Each row is a point on a landscape with many valleys, with its height.
From any point a ball takes the steepest step (drop divided by distance) to one of its 2 nearest points. It stops when none of these is lower. Distance is the straight distance between rows; heights are no part of it.
Q_183 h=15.3: [102  94  83 122 148 116 113 125  93 144 165 161  89 119 129 131 119 149
 152 141  86 153  79 177 117 102]
Q_918 h=24.7: [146 115 102 132  72  96  74 136  87 139 121 160 112 138  96 107 142 131
 131 123  79 151  95 183 121  89]
Q_821 h=29.1: [115 112 123 144 161 147 109 157  87 131 197 119 180 151  56 140 118 118
 143 128 202 108 133  81 132 120]
Q_323 h=33.9: [160  95 140 141  79 110 126 137 115 109 143 151 137 150 119 152 138 153
 154 116  91 143 174 139 162 128]
Q_777 h=26.4: [105 126 112  96 144 181 137  79 107 135  66 103  83  94 131 122 131 116
 126  92 115 157  81 163  94 109]
Q_133 h=20.8: [ 96 103 153 165 104 107 161 100 157 115 133 120 135 137 137 130 140 112
 116 116 122 125 148  97  98 153]
Q_481 h=31.8: [137 111  97 129 136 124  99 151  84 143 226 119 146 143  58 159 138 127
 166 108 181 134 122 103 128 102]
Q_53 h=29.3: [ 45 161 132 160 131 126 154 127 168 116  72 145 127  76 125 122 115 174
 172 157 103  68  82  66  90 142]
Q_886 h=52.8: [217 183 135 104 110  90 101 151 154 152 126 122 117 144 167 152 161 130
 131  91 120 145 153 180 174  96]
Q_390 h=71.2: [146 149 166 148 180 152  84 111 143 122  56 125  85 122 161  84 135 122
  69 135 111 135 116 137 127 114]
Q_353 h=36.9: [ 76 120 136 153  78 153 132 111 105 138  88 103  90 109  86 107 144 114
 108 119 126 158  86 121  57 123]
Q_835 h=51.6: [114 137 143 153 161 171 133 125 141  95 113 109 115 106  60 134 145 143
 138 136 189  78 124  25 114 126]
Q_728 h=44.2: [112  94 124 131 185 134  94  90 117 171 179  86 149  96 147 165  92  83
 132 100 142  84 102 138 108 126]
Q_215 h=55.2: [134 152 146 169 128 118 142  71 172 125 115 128 130 101 175 171 149 113
 143  79  93 130 132 154 118  89]
Q_922 h=15.2: [137 177 106  79  68 123 165 194 162 128 129 116 148 146 141 151 119 155
 181 138 152 123 139 155 176 136]
Q_82 h=31.2: [ 82 168 157 179 120 104  86 145 125 120 118 145 205 118 126 109 113 105
 133  86 110  92 105 162 124 106]
Q_513 h=46.3: [160 159 122  84 194 141  91 138  94 121 119 150 158 162 109 103 127 118
 123  56 187 158 136 188 132 132]
Q_572 h=50.3: [169 133 138 120 219 166 118  74 152 137 129  98  88  94 162 164 141 119
 103  95 147 127 146 102 129 112]
Q_766 h=29.5: [107 132 110 133 140 135 168 123 152  79  95 159 141 125 112  93 125 165
 139 189 112  97 128  39 133 165]
Q_967 h=21.6: [105 133 178 167  67  79 150 120 169  95  73 126 189 161 150  97 127 116
 133 120 108 103 160 116 126 189]
Q_378 h=17.2: [101 105 114 155 182 131  96 104  84 108 148 184 130 137 129  95 148 132
 114  95  81 191 115 164 111 102]
Q_428 h=18.8: [190 161 118  66  78 105 147 176 153 154 151 102 135 127 156 169 133 147
 171 140 137 104 160 149 186 131]
Q_171 h=37.9: [199 157 118  97 178 114  83 179 110 135 169 145 148 139 108 135 126 141
 145 144 153  79 139 116 200 110]
Q_518 h=56.7: [156 134 181 158 158  80 147 120 200  99 117 111 168 134 179 127 102 118
 133 139 152  63 169  97 145 173]
Q_809 h=57.7: [170  97 118 135  86 125 108  85  87 126 153 144 128 132  84 150 154 117
 132  63 116 169 154 142 113 100]
Q_603 h=20.4: [131 143  79  81  77 114 159 148 175  91 100 149 175 138 141 111 126 184
 173 197 112 103 155  73 163 153]
Q_667 h=28.9: [175 127 160 113 106 129 108 157 107  95  90 144 165 173 120  83 102 118
 108 126 134 123 174 151 179 161]
Q_440 h=53.8: [171 169 149 141 156 118 136  93 189 131 113 113 118 113 202 156 138 116
 120 101 114 138 148 161 147 102]
Q_552 h=44.0: [166  95 136 154 128 111 111 100 123 153 153 142  65  98 119 194 123 157
 156 121  97 102 111 121 125 109]
Q_724 h=37.0: [ 79 134 156 138 159 135 144  99 173 145  87  66 126  85 171 122 108  94
 110 122 142  85 100 117  90 153]
Q_917 h=15.8: [111 104 164 155  48  92 157 104 158 117 103 102 167 163 135 117 146  93
 108 109 137 128 165 112  99 177]
Q_798 h=14.5: [126 131  73  74  56 103 140 181 128 157 184 104 138 148 155 144 150 133
 148 136 115 176 136 185 159 117]
Q_938 h=23.2: [128 113 132 112  89 140 114 156  77 135 128 116 156 161  65 124  92 106
 141  90 192 115 121 164 109 149]
Q_83 h=32.0: [173 154 140 137 164  98  50 173 137 144 142 128 138 154 156  91 115 110
  71 144 141 108 131 164 156 112]
Q_641 h=44.1: [170 140  83  57 134 131 120 157  85 105 165 163 153 157 117 106 163 145
 146  92 118 196 162 172 171 120]
Q_155 h=34.2: [ 62 135  75 106 109  98 166 101 163 131  96 146 166  95 174  84  89 143
 138 215  70  90  94  86  91 169]
Q_17 h=36.2: [160 143 123 116  90 118 139 156 159 102 136 140 135 151 144 133 169 159
 129 132 108 157 184 120 175 123]
Q_361 h=28.7: [ 99 179 174 196  88  95 136 100 189 113  53 134 127 111 143 127 167 127
 121 126  92 104 115 106 100 113]
Q_725 h=35.2: [174 130 127 124 171 105 128 132 161 171 200  90 137 126 154 179 123 100
 127 138 170  96 148 105 156 126]
Q_460 h=38.6: [105 102 127 166 152 114 132 156 124 118 151 154 124 119  86 135 119 165
 164 211 135  71 106  50 144 124]
Q_221 h=37.2: [115  89 146 142  81 117 165  89  95 117 124 142 159 140 128 170 107 109
 181  69  97 143 134 183 119 143]
Q_329 h=52.1: [158 144 187 159 105 103 101 139 139 139  60 131  95 131 131 145 106 128
 144 121 118  82 101 180 132 123]
Q_663 h=10.8: [135 173 109  90 101 116 150 150 181 137  84 126 133 123 181 117  82 142
 141 175 118 102 109 175 153 130]
Q_211 h=33.1: [104 122 143 135 166 168 145 133 108  82 110 152 152 131  92  93 105 136
 126 145 143 106 131  72 144 161]
Q_287 h=34.4: [121 122 109 125 106 139 149 158 107  90 194 138 174 168  91 148 150 141
 167  95 154 175 175 114 160 135]
Q_579 h=38.1: [127 174 105 111 190 159 114 137 132  94 122 154 172 125 147  96 103 132
 123 122 128 112 116 151 173 112]
Q_114 h=68.1: [135  99 138 135 141 147  76  97  66 144 125 135 143 157 103  85 137 104
  53 101 149 186 151 155  75 132]
Q_845 h=26.7: [149 113 100  75 127 141  99 111  94 147 100 109 125 104 134  95  79  83
 103 129 123  94  89 179 135 134]
Q_889 h=34.9: [106  93 164 166 182 141 116 122  97  96 143 158 168 131 107 100 102 115
 110 138 131  95 147  80 128 153]
Q_360 h=40.4: [198 161 112  92  95 136 103 162 117 138 152 110 109 141  91 116 181 125
  83 121 163 152 168 103 142  98]
Q_100 h=33.5: [ 44 132 119 140 175 150 130 117 170 151 143  78 130  83 166 135 128 111
 119 130 133  97  78 107  89 117]
Q_282 h=26.2: [ 86 109 117 119  39 111 193 110 142 109  86 144 126 111 114 133 105 162
 190 158  95  97 109 102 102 167]
Q_238 h=31.7: [108 157 170 183  51  86 154  74 156 114  67 137 157 108 148 149 160 115
 148 110  64 112 125 134 106 109]
Q_970 h=24.6: [191 142 127 100 124 108  79 117 112 158  77 128  94 123 146 109 112 104
 102 124 107 119  97 202 139 108]
Q_869 h=21.8: [186 134 157 109 127 138 146  81 128 120  51 120  95 125 157 121 127 104
  99 111 114 154 151 162 141 138]
Q_297 h=32.1: [153 144 104 105 140 110 136 143 150 162 213  94 161 138 159 182 123 102
 150  94 165 122 140 153 154 122]
Q_254 h=30.8: [ 32 122 112 122 179 181 117 101 116 144 120  84 125  80 141 118 127 118
 126  91 125 140  67 120  77 107]
Q_290 h=21.2: [ 53 133 119 127  58 113 195 102 146 129  73 143 167 102 160 127  87 139
 181 142  74 113  98 139  95 167]
Q_940 h=77.6: [143 110 138  97 166 153 184 132 104 134 168 114 116 167 125 139 152 130
 104 125 188 197 187  97 125 170]
Q_531 h=40.0: [144 166 111 108 138 151 114 134 133 105 100 150 131 103 116 128 104 143
 150 125 122  87 107 140 158 101]
Q_638 h=35.8: [186 139 128  84 160 126 112 191  85 147 156 139 104 142  87 150 120 151
 165 130 171 100 123 132 167 142]
Q_905 h=65.3: [ 97  64  91 102 144 151 169 137  65 139 173 116  79 123  79 131 116 132
 152 186 144 155 100  96 116 144]
Q_841 h=15.1: [ 83 188 107 110 100 139 156 127 178 138  59 109 142  98 170 106  95 122
 134 151 109 103  71 158 116 130]
Q_233 h=19.2: [102 145  76 131  68 110 129 161 152 124 160 150 133 140 153 117 158 165
 134 170  75 191 126 155 137  85]
Q_710 h=48.2: [131 115 160 158 112 105 122 179 108 138 131 167  57 154  99 168 117 184
 177 133 127 124 106 155 125 131]
Q_470 h=42.2: [157 140 108  98 112 109 112 159 109 166 135 123  49 130 109 151 144 143
 141 118 134 153  90 178 121 106]
Q_670 h=76.5: [177 101 143  90 155 136 155 147  95 130 149 133  91 158 135 119 144 132
  97 158 134 165 184 102 156 169]
Q_566 h=73.2: [150 115 143 154 172 135 104 128 117 104 130 167  93 138 122  97 154 146
  74 161 103 150 154  89 141 115]
Q_121 h=46.5: [121 112 146 151 180 107  77 104 124 153 148 125 142  94 150 169  82 112
 161  85 111  66  92 169 117 119]
Q_770 h=41.4: [147 106 107 139 147 111 108 163 113 150 168 152 103 116 101 155 111 168
 167 205 125  80 104  92 160  97]
Q_380 h=69.2: [143 105 167 168 136 135  88  93 118 148 113 114 106 151 124 101 161 111
  33 129 146 172 160 122  71 125]
Q_239 h=57.9: [127 102 126 145 144 156  84 110  92 141 149 116 108 112  72 140 133 124
 115  96 160 123 113  98  90 104]
Q_999 h=34.5: [153  90 157 122 111 130 157 126 116 128 109 123  95 131 101 146 104 127
 139 137 144  93 138 118 128 166]
Q_115 h=41.3: [169  88 127 158  88  88 124  97 152 143 175 130 110  98 115 183 139 141
 154 147  95  75 143  82 130 109]
Q_491 h=30.7: [116 104 142 149  65 111 155 120 132 117 119 135 135 106  95 150 104 137
 167 133 113  61 121 105 116 144]
Q_181 h=21.7: [190 143 101  52  46 120 155 168 140 141 160 110 117 114 142 161 184 167
 182 147 108 143 180 119 179 133]
Q_733 h=24.8: [ 73 153 169 158 123 138 154 114 169 112  40 111  99  93 120 132 130 150
 157 120 133  68  86  82  88 155]
Q_73 h=38.4: [162 168 120 103 100 139 138 171 147 108 124 123 126 150 114 108 155 135
 109 137 151 142 160 111 165 122]
Q_887 h=24.3: [ 91 150 139 161  73  96 141  95 173 123  50 108 109  95 132  84 159 113
  91 149  97  88  98  74  72 142]
Q_578 h=55.5: [147 127 143 124 120 121 124 152 114 173 157 103  86 170 129 150 143 116
  95 107 179 182 143 157 100 138]
Q_987 h=21.4: [111 172 102 143  65 130 106 114 136 120  77 128 136 118 126  86 166 109
  92 128  79 161  90 151 116  67]
Q_535 h=34.7: [150 111  73 113 128 134 134 106 110 152 213 103 139  96  98 173 134 108
 150 116 148 119 122  98 134  86]
Q_367 h=23.0: [ 84 138  58 100 137 146 115 131 125 153 157 108 132 101 144 114 120 103
 120 128 123 140  63 170 113  88]
Q_735 h=41.2: [140 138  97 110 127 163 143 107 145 121 146  96 145 104  97 122 145 101
 103 125 170 105 135  65 121 109]
Q_605 h=48.6: [118 149 121 142 197 166 122 158 140 128 149 107  97 112  85 150 163 151
 138 150 193 110 110  49 137  98]
Q_173 h=18.5: [ 87 172  95 129  69 129 155 108 168 132  80 126 130  92 156 116 137 127
 131 146  78 135  80 151 109  91]
Q_373 h=40.7: [153  81 153 151 159 105  93  94 132 173 176  94 135 136 170 135 104  75
  69 138 135 121 157 131 111 147]
Q_933 h=26.0: [105 106 131 116 123 161 148 141  62  97 129 152 159 145  64 128  81 129
 173  87 154 121 118 146 124 155]
Q_79 h=50.1: [148 126 153 134  87  97 113 177 120 140 106 151  98 153 121 151 103 161
 161 151 117 103 116 174 148 129]
Q_98 h=23.5: [ 56 102 165 160 164 146 125 128 129 160 132  86 135 142 140 106 124  98
  67 138 178 137 124 114  61 169]
Q_506 h=25.3: [119 124  91 105  98 114 170 126 156  96  95 174 126 131 144 104 121 189
 152 213  83 129 137  78 133 154]
Q_220 h=67.4: [115  76 116 107 160 157 113 126  51 130 145 140 137 164 103  82 109 107
  79 125 148 185 135 150  99 158]
Q_606 h=28.3: [ 58 119 135 116 188 182 137 105 103 129  82 108  98 116 150 119 119 127
 134  82 130 174  75 169  91 135]
Q_870 h=48.8: [156 132 161 140 205 157 118  96 104 107 105 159 105 136 132 151 145 138
 135  51 141 179 149 152 121 120]
Q_331 h=22.2: [ 73 138  78 126  92 123 132 177 146 129 180 122 160 165 145  87 144 120
 100 164 113 186 115 140 135 117]
Q_57 h=34.1: [ 62 194 142 147 114 132 134 139 136 117  80 131 193 121 146 107 105 105
 147  87 117 121  82 180 123 127]
Q_615 h=26.5: [131  90 107 140  80 117  81 138  75 103 157 159 136 142  74  82 138 135
 120 138  88 161 134 133 132  98]
Q_163 h=20.1: [112 137 147 145  89 119 151 106 166 117  55 106  98  98 107 110 131 124
 123 141 135  58 105  71  87 153]
Q_611 h=12.5: [175 133 113  76 183 126 109 131  84 125 109 174  96 143 133 113 128 143
 138 104 115 159 118 196 154 132]
Q_653 h=43.7: [117 133  89 107 151 161 171 101 154 115 142 109 110  98 124 136 148 129
 121 144 140 132 121  71 127 118]
Q_949 h=17.1: [128  95  71  85  49 126 147 147 117 129 186 105 148 143 138 131 173 122
 138 128 106 205 167 147 155 135]
Q_371 h=59.8: [180  96 133  91  81 144 150 140  68 137 142 124  80 142  59 152 140 140
 143 105 158 155 156 115 124 146]
Q_414 h=33.8: [ 57  97 165 197 130 100 146 120 117  89 146 189 169 136 130 105 128 154
 133 137  65 142 150  96 118 157]
Q_364 h=26.8: [ 62 144 136 154 100 105 173 117 152 101  95 136 198 142 148  75 111 114
 123 124  93 125 134  99 113 194]
Q_425 h=16.0: [ 40 120 114 142 125 120 164 166 157 156 155 101 111 154 162 120 117 121
 116 176 140 143  81 141  99 156]
Q_791 h=24.0: [155 145 134 105 141 179 155  64 140 109  48 123  84  89 141 136 137 123
 122  98 115 140 122 132 124 112]
Q_384 h=70.2: [131 123 180 179 164 144  67  92 109 133  84 137 103 124 125 107 157 115
  66 101 113 151 133 129  87 101]
Q_487 h=39.9: [126 145 143 131 141 129 148 117 192 131  89  91  97 119 171 108 128 109
  91 148 147 111 125 115 115 148]
Q_194 h=34.0: [155 167 152 150 175 124  78 119 163 119 115 118 169 124 172  92 118  86
  68 117 131 110 145 142 148 109]
Q_736 h=7.5: [139 125 107  93 103 115 149 118 151 135 108 140 139 116 189 130  87 140
 146 174  78 120 132 174 149 128]
Q_907 h=14.0: [136 125 123  92 216 154  98 137  90 122  98 149  94 134 130 107 110 140
 124 115 135 139  98 171 137 132]
Q_421 h=33.0: [ 51 166 119 171 136 136 122 147 157 111 117 153 135  82 114 128 118 182
 170 162 104  84  80  92 110  94]
Q_299 h=41.6: [142 141  93 128 171 118 115 141 127 117 215 152 165 143 144 146 153 137
 138 102 125 161 150 135 168  93]
Q_340 h=75.5: [190 110 143 107 180 120 153 131 135 116 156 133 108 151 148 122 173 134
  89 176 137 147 203  61 170 157]
Q_712 h=40.6: [132 111 122  98 115 151 138 150  82 155 108 121  26 138  85 136 146 144
 127 122 150 184  91 160  93 128]
Q_875 h=51.7: [198 192 126  92 173 134  90 139 137 141 108 122 102 132 145 127 145 120
 109  86 153 142 133 173 152  94]
Q_591 h=36.8: [164 100  57 109 116 124 113  80 122 148 202 116 131  65 116 155 134 119
 142 152  91  99 119  93 141  69]
Q_370 h=10.7: [149 128 128 101 127 134 156 122 105 113  96 167 119 148 157 129 115 144
 152 108  90 175 134 194 159 133]
Q_738 h=46.4: [175 102 113  97 103  85 145 162 144 164 197 128 118 126 154 176 156 169
 171 198 109 115 169  89 180 136]
Q_636 h=36.7: [ 73 160 144 189 109 113 128 158 161  97 132 161 163 124 120 128 126 162
 158 135 103  95 117 105 126 114]
Q_682 h=13.5: [142 118 136  88 130 144 190 117 123  93 102 146 145 142 154 126  91 142
 159 127 116 137 164 150 169 176]
Q_908 h=42.1: [173 161  78  82 103 165 124 129 111 123 164 102 133 112  73 125 169 114
 109 106 173 145 151  86 136  83]
Q_698 h=74.3: [178 103 147 153 148 107 123 125 145 110 164 153 105 144 131 128 178 152
  92 157 107 146 194  60 155 126]
Q_452 h=63.3: [105  92  96 103 102 132 213 140 118 129 159 117  86 140 110 141 139 146
 157 172 144 166 126  90 120 159]
Q_857 h=33.4: [140 133 127  97 190 139 135 183 102 134 146 140 114 140 114 160  89 152
 186 142 177  84 102 143 166 144]
Q_816 h=11.0: [125 153 107 110  91 112 146 177 135 131 162 130 139 157 130 163 129 148
 177 105 140 149 124 180 159 114]
Q_342 h=37.4: [165 116 184 151 121 117 118 134 143 119  90 125 108 138 100 122 111 120
 110 140 152  74 154  94 131 161]
Q_339 h=16.3: [115 145 183 133 134 155 126 142 116 134  39 108  88 151 125 117 105 116
 122 107 165 137  97 178 107 155]
Q_160 h=34.3: [ 62  96 167 179  96 142 103  95  70 147 115 112 134 103  72 119 142 111
  96  93 138 147 121 110  37 133]
Q_890 h=48.7: [151 157 132 118 214 183  98 103 152 120  96 110  90  91 140 148 145 144
 121  88 144 109 115 111 136  84]
Q_511 h=38.7: [158  99  87 139  93 111 134  84 153 140 173 111  95  75 103 150 161 128
 123 167 100  93 127  54 118  86]
Q_852 h=66.5: [112  64  92  95 153 143 136 144  60 152 174 125  90 147 104 104 118 115
 106 172 137 176 108 136 117 148]
Q_850 h=26.6: [ 76 128 178 173 127 123 118 126 131 149 128  99 175 145 134 109 111  85
  81 106 172 124 136 137  72 158]
Q_920 h=38.9: [159  88 165 160 214 125  92 106 127 150 175 117 130 143 153 134 121 102
  71 150 154 120 171  90 127 147]
Q_665 h=46.6: [149 148 101  86 123 118 193 134 178 140 135 121  97 113 174 158 138 159
 152 178 123 127 144 112 154 133]
Q_205 h=42.3: [116  83 113 130 173 122 108  96 110 170 190 102 132 123 168 142 103  80
  96 124 125 135 122 155 108 133]
Q_769 h=56.4: [ 98 135 126 168 121 143 107 141 109 115 147 136 122 122  76 131 139 142
 144 102 144 129 108 112 106  96]
Q_891 h=28.2: [133 108 104 104  78 120 104 126 113 149 120 116 133 112 128  91  99  93
  95 158  96  97 100 159 128 122]
Q_23 h=50.6: [182 119 149 125 166  81 121 154 165 134 149 157 122 142 185 136 124 164
 126 212 104  99 179 104 184 145]
Q_394 h=37.1: [ 91 116  84  90 121 125 177 106 156 133 105 126 132 116 183  83  94 125
 107 210  85 123 100 118 118 171]
Q_288 h=28.8: [103 149 150 158  82 111  93 156 123  92 114 158 223 147 117  93 108 118
 137 105  97 101 139 152 156 124]
Q_527 h=15.7: [121 100 119 118 238 142  63  97  88 129 121 164 106 117 135 100 134 127
 108  97 100 157  98 165 114 110]
Q_485 h=45.8: [140 158 107 103 163 161 166 131 156 122 128 126  75 112 142 153 149 156
 132 139 138 140 123 111 146 112]
Q_804 h=47.4: [172 127 144 115 176 156  89 102  86 114 112 147 142 136  95 125 121 120
 117  61 169 135 147 143 122 125]
Q_619 h=53.3: [168 145 154 143 129  73 116 142 202 105 127 133 164 147 183 117 129 144
 119 176 117  84 184 102 179 145]
Q_536 h=43.8: [129 122 135 143 108  96 103 134 119 179 126 117  78 149 130 166 133 114
 148  93 130 147  78 207  99 114]
Q_994 h=29.2: [ 41 149 174 179 114 110 130 113 113 134 110 116 207 111 124 101 124  81
  90  88 129 128 136 118  78 152]
Q_478 h=61.4: [159  95 176 125 161 136 136  64 121 116  85 114 150 101 164 108  77  74
 101 109 114 103 156 149 125 167]
Q_148 h=31.5: [124  85 157 172 109 107 133 115 114  91 132 181 133 139 122 120 133 157
 131 146  67 135 164 105 137 140]
Q_118 h=15.4: [132 155  53  66  58 137 168 119 174  96 116 137 179 104 142 119 129 156
 160 166  94 117 151  98 167 126]
Q_757 h=34.8: [117 107 160 169  96 100 133 153 143 107 108 158 103 128  90 136 111 175
 165 183 117  61 123  79 125 141]
Q_914 h=37.3: [103  79 150 164 230 145 116 106 107 139 181 124 171 135 130 127 120  98
  96 154 163 107 148  69 125 146]
Q_149 h=23.1: [142 153 120 138 102 102  83 122 125 142  87 147 115 129 149 109 144 114
 109 123  77 140  82 201 125  80]
Q_422 h=45.3: [132 154 107 120 194 141 131 151 181 156 141  85  88 112 144 141 161 126
 101 183 176  96 107  60 144 106]
Q_620 h=22.9: [109 121  87 107 117 139 128 161 116 102 152 149 168 152 127  76 119 134
 112 171 105 156 133 121 166 135]
Q_246 h=61.3: [133  98 125 107  75 133 180 160 103 131 153 119  81 151  88 152 148 147
 150 132 148 177 151 112 121 148]
Q_442 h=58.7: [185 106 102  91  57 143 131 107  67 124 137 122 114 126  56 141 143 118
 146  77 141 162 150 133 121 116]
Q_868 h=31.0: [125 103 127 109 195 141 137 139 102 134 138 154 109 117 145 157  75 156
 175 160 129  89 104 146 154 146]
Q_84 h=43.9: [146 116  91  96 107 109 150 156 134 149 168 140  96 116 138 161 131 173
 164 206 108 120 130 111 155 111]
Q_740 h=36.6: [ 43 140 168 205 139 101 152 116 136  99 141 164 187 105 124 127 132 137
 145 101  93 116 135  84 103 145]
Q_955 h=45.1: [175 154 112  68 140 141 112 156  82 124 139 140 164 178 106 105 146 118
 116  68 178 189 162 179 143 133]
Q_495 h=29.0: [122 101 128 130  96 126 177 113 138  93  96 165 100 136 131 112 139 166
 132 166  80 155 143 103 129 153]
Q_820 h=38.3: [136 130 127 140 157 128 117 126 149 134 167 107 155 120 124 144 118 102
 121 137 160  72 132  89 143 120]
Q_685 h=31.9: [ 26 116 167 183 120 125 120 101  83 143 121 122 160  98 114 123 132  96
 113  82 108 150 107 133  59 132]
Q_228 h=42.4: [124 145 123 126 200 136 132 117 192 141 124  94  94 105 195 123 132 116
  88 170 139 116 118 107 130 124]
Q_627 h=30.6: [ 39 140 110 132 103 107 181 119 150 121  97 128 170 108 143  88  96 128
 141 156  94  90  93  88  92 194]
Q_189 h=20.0: [ 71 131  84 104 121 126 157 161 150 169 153  98 113 127 177 134  95 115
 137 160 135 131  70 181 119 133]
Q_561 h=54.0: [172 155 142 125 107  90 116 152 145 166 152 114 116 173 166 160 155 119
 122  84 142 183 149 190 141 113]
Q_996 h=19.8: [ 44 111 130 156 168 133 143 170 148 155 157  91 109 159 141 108 125 117
  94 181 175 134  92  96  94 161]
Q_3 h=21.3: [104 157  43  95  82 152 144 115 143 122 131 124 134  87 127 104 130 128
 130 149  94 140  81 138 125  75]
Q_466 h=28.4: [ 91 108 131 125 161 152 145 122  86 107 121 163 136 117 119 146  79 147
 188 101 119 105  96 157 131 143]
Q_958 h=59.1: [133 127 121 116 148 172 114 100 129 160 129  77  79 112 111 158 150 112
  95  89 183 145 120 121  80 107]
Q_207 h=56.6: [148 124 144 171 122 123 105  69 125 141 142 131 122 116 130 173 160 107
 126  51 110 157 136 144  98  82]
Q_423 h=48.9: [122 104 184 181 142  90  80 127 104 155 149 130 167 138 119 163  87 101
 154  62 137  82 116 174 106 141]
Q_708 h=48.5: [188 119 104  89 142  91 113 158 146 148 193 146 152 128 186 161 145 159
 151 193  89 122 180 119 201 124]
Q_9 h=36.4: [155 179 174 166 148 134  94 116 174 101  73 132 149 105 139 107 122 116
 109 108 132  72 138 113 145 109]
Q_336 h=59.5: [159 115 174 133 172 125 151  94 161 111 113 106 153 111 159 140  75  98
 139 119 152  66 157 118 144 172]
Q_72 h=31.6: [130 111 137 148  83 148 138 129  92  89 158 146 172 168  64 136 154 140
 141  75 156 184 185 106 122 126]
Q_307 h=50.4: [168 183 118 108 171 159  77 129 155 137 100  98 109 106 135 122 144 110
  85 104 169 110 118 133 139  83]
Q_283 h=34.6: [ 96 126 166 177  55  98 160  87 135 110 104 136 182 121 130 162 136 112
 174  79  81 124 134 146 114 126]
Q_927 h=39.2: [169 135 191 164 123 127  87  98 143 135  82 105 134 117 112 134 123  92
  94  92 153  86 150 118 105 125]
Q_376 h=57.4: [121 135 144 134 110 152 150 126 149 156 129  85  87 142 111 162 148 116
 109  97 198 150 127 124  86 133]
Q_242 h=52.2: [154 141 152 148 178 131 136  98 170 154 125 105  65 123 182 169 157 125
 102 102 132 167 140 141 115 110]
Q_167 h=25.0: [ 96 109 129 137 129 126 171 127 139 124 165 121 142 152 151 152 118 119
 137 118 138 146 142 136 128 151]
Q_912 h=72.2: [154 117 164 145 213 145  62 136 120 135 105 134  75 131 139  94 127 133
  58 164 133 120 128 107 134 126]
Q_858 h=19.4: [156 140 199 144 123 133 122  99 135 144  24  94  82 141 150 126 128  92
  94 113 145 151 120 172  98 139]
Q_674 h=19.9: [136 149 148 112 110 141  99 162 104 154  81 102 109 160  87 131 105 113
 129  90 200 120  92 189 100 134]
Q_706 h=28.6: [112 129 113 133 121 118 181 117 163 146 190 103 128 134 169 196 135 115
 159  86 140 157 141 155 123 123]
Q_344 h=20.3: [134  92  70  81  66 133 114 153 109 109 166 120 176 150 121  78 153 115
 102 164 105 175 168 117 172 137]
Q_48 h=28.5: [104  94 136 173  62 123 104 129  90  94 156 144 170 149  71  94 146 124
 117 115 112 161 161  99 108 122]
Q_32 h=10.9: [149 118  83  78  67 125 129 123 131 122 127 131 163 112 135 117 100 132
 138 169  89  90 138 135 168 121]
Q_480 h=54.4: [110 150 142 153 115 168 137 142 135 100 103 125  98 116  60 133 141 152
 147 117 161 113 106  78 109 118]
Q_753 h=17.0: [ 85 120  83 141 125 120 132 135 107 117 172 170 120 142 141 117 145 152
 139 132  82 203 107 171 122  91]
Q_42 h=25.9: [125 136 177 152  77 109 119 146 134  87  74 142 198 159 121  83 103 114
 121 123 112 108 153 137 156 162]
Q_448 h=30.5: [198 144 162 119 150 105  61 157 113 119 109 139 153 173 139  86 106 110
  85 118 145 129 166 177 167 132]
Q_737 h=46.2: [142  91 159 156 160 130 139 139 101 128 135 160  42 133 102 178 129 180
 164 133 121 135 127 117 124 133]
Q_843 h=39.8: [161 162  81 109 156 122 102 168 127 123 189 145 153 128 117 145 142 144
 152 130 142 111 129 122 180  82]
Q_921 h=36.5: [102 184 116 116 148 147 129 139 139 101  85 152 193 129 169  83  82 125
 133 124 106 129 101 179 160 129]
Q_547 h=26.3: [114 114 108 108 112 167 127 154  81 130 162 104 182 148  47 117 103 102
 124 121 211 114 129 104 116 144]
Q_190 h=38.8: [114  99 118 123  89 168 141 111  88 133 110 104  55 119  66 123 144 127
 117 122 150 175 107 115  77 123]
Q_840 h=43.0: [164 142 107 113 156 110 113 132 109 116 177 167 147 161 141 143 170 138
 146  61 117 206 161 179 153 100]

Call two points neighbours if one is among the 2 nearest of the other. Go from one point of each pair to the other, from neighbour to neighbour, staying as low as possible. Name the highest point that can't be avoided.
Q_290 / Q_917 -> Q_627
Q_370 / Q_183 -> Q_378
Q_163 / Q_425 -> Q_636
Q_183 / Q_816 -> Q_620
Q_425 / Q_736 -> Q_367

Where does a ball stop that starts at each point below?
Q_239 -> Q_339
Q_566 -> Q_890
Q_246 -> Q_890
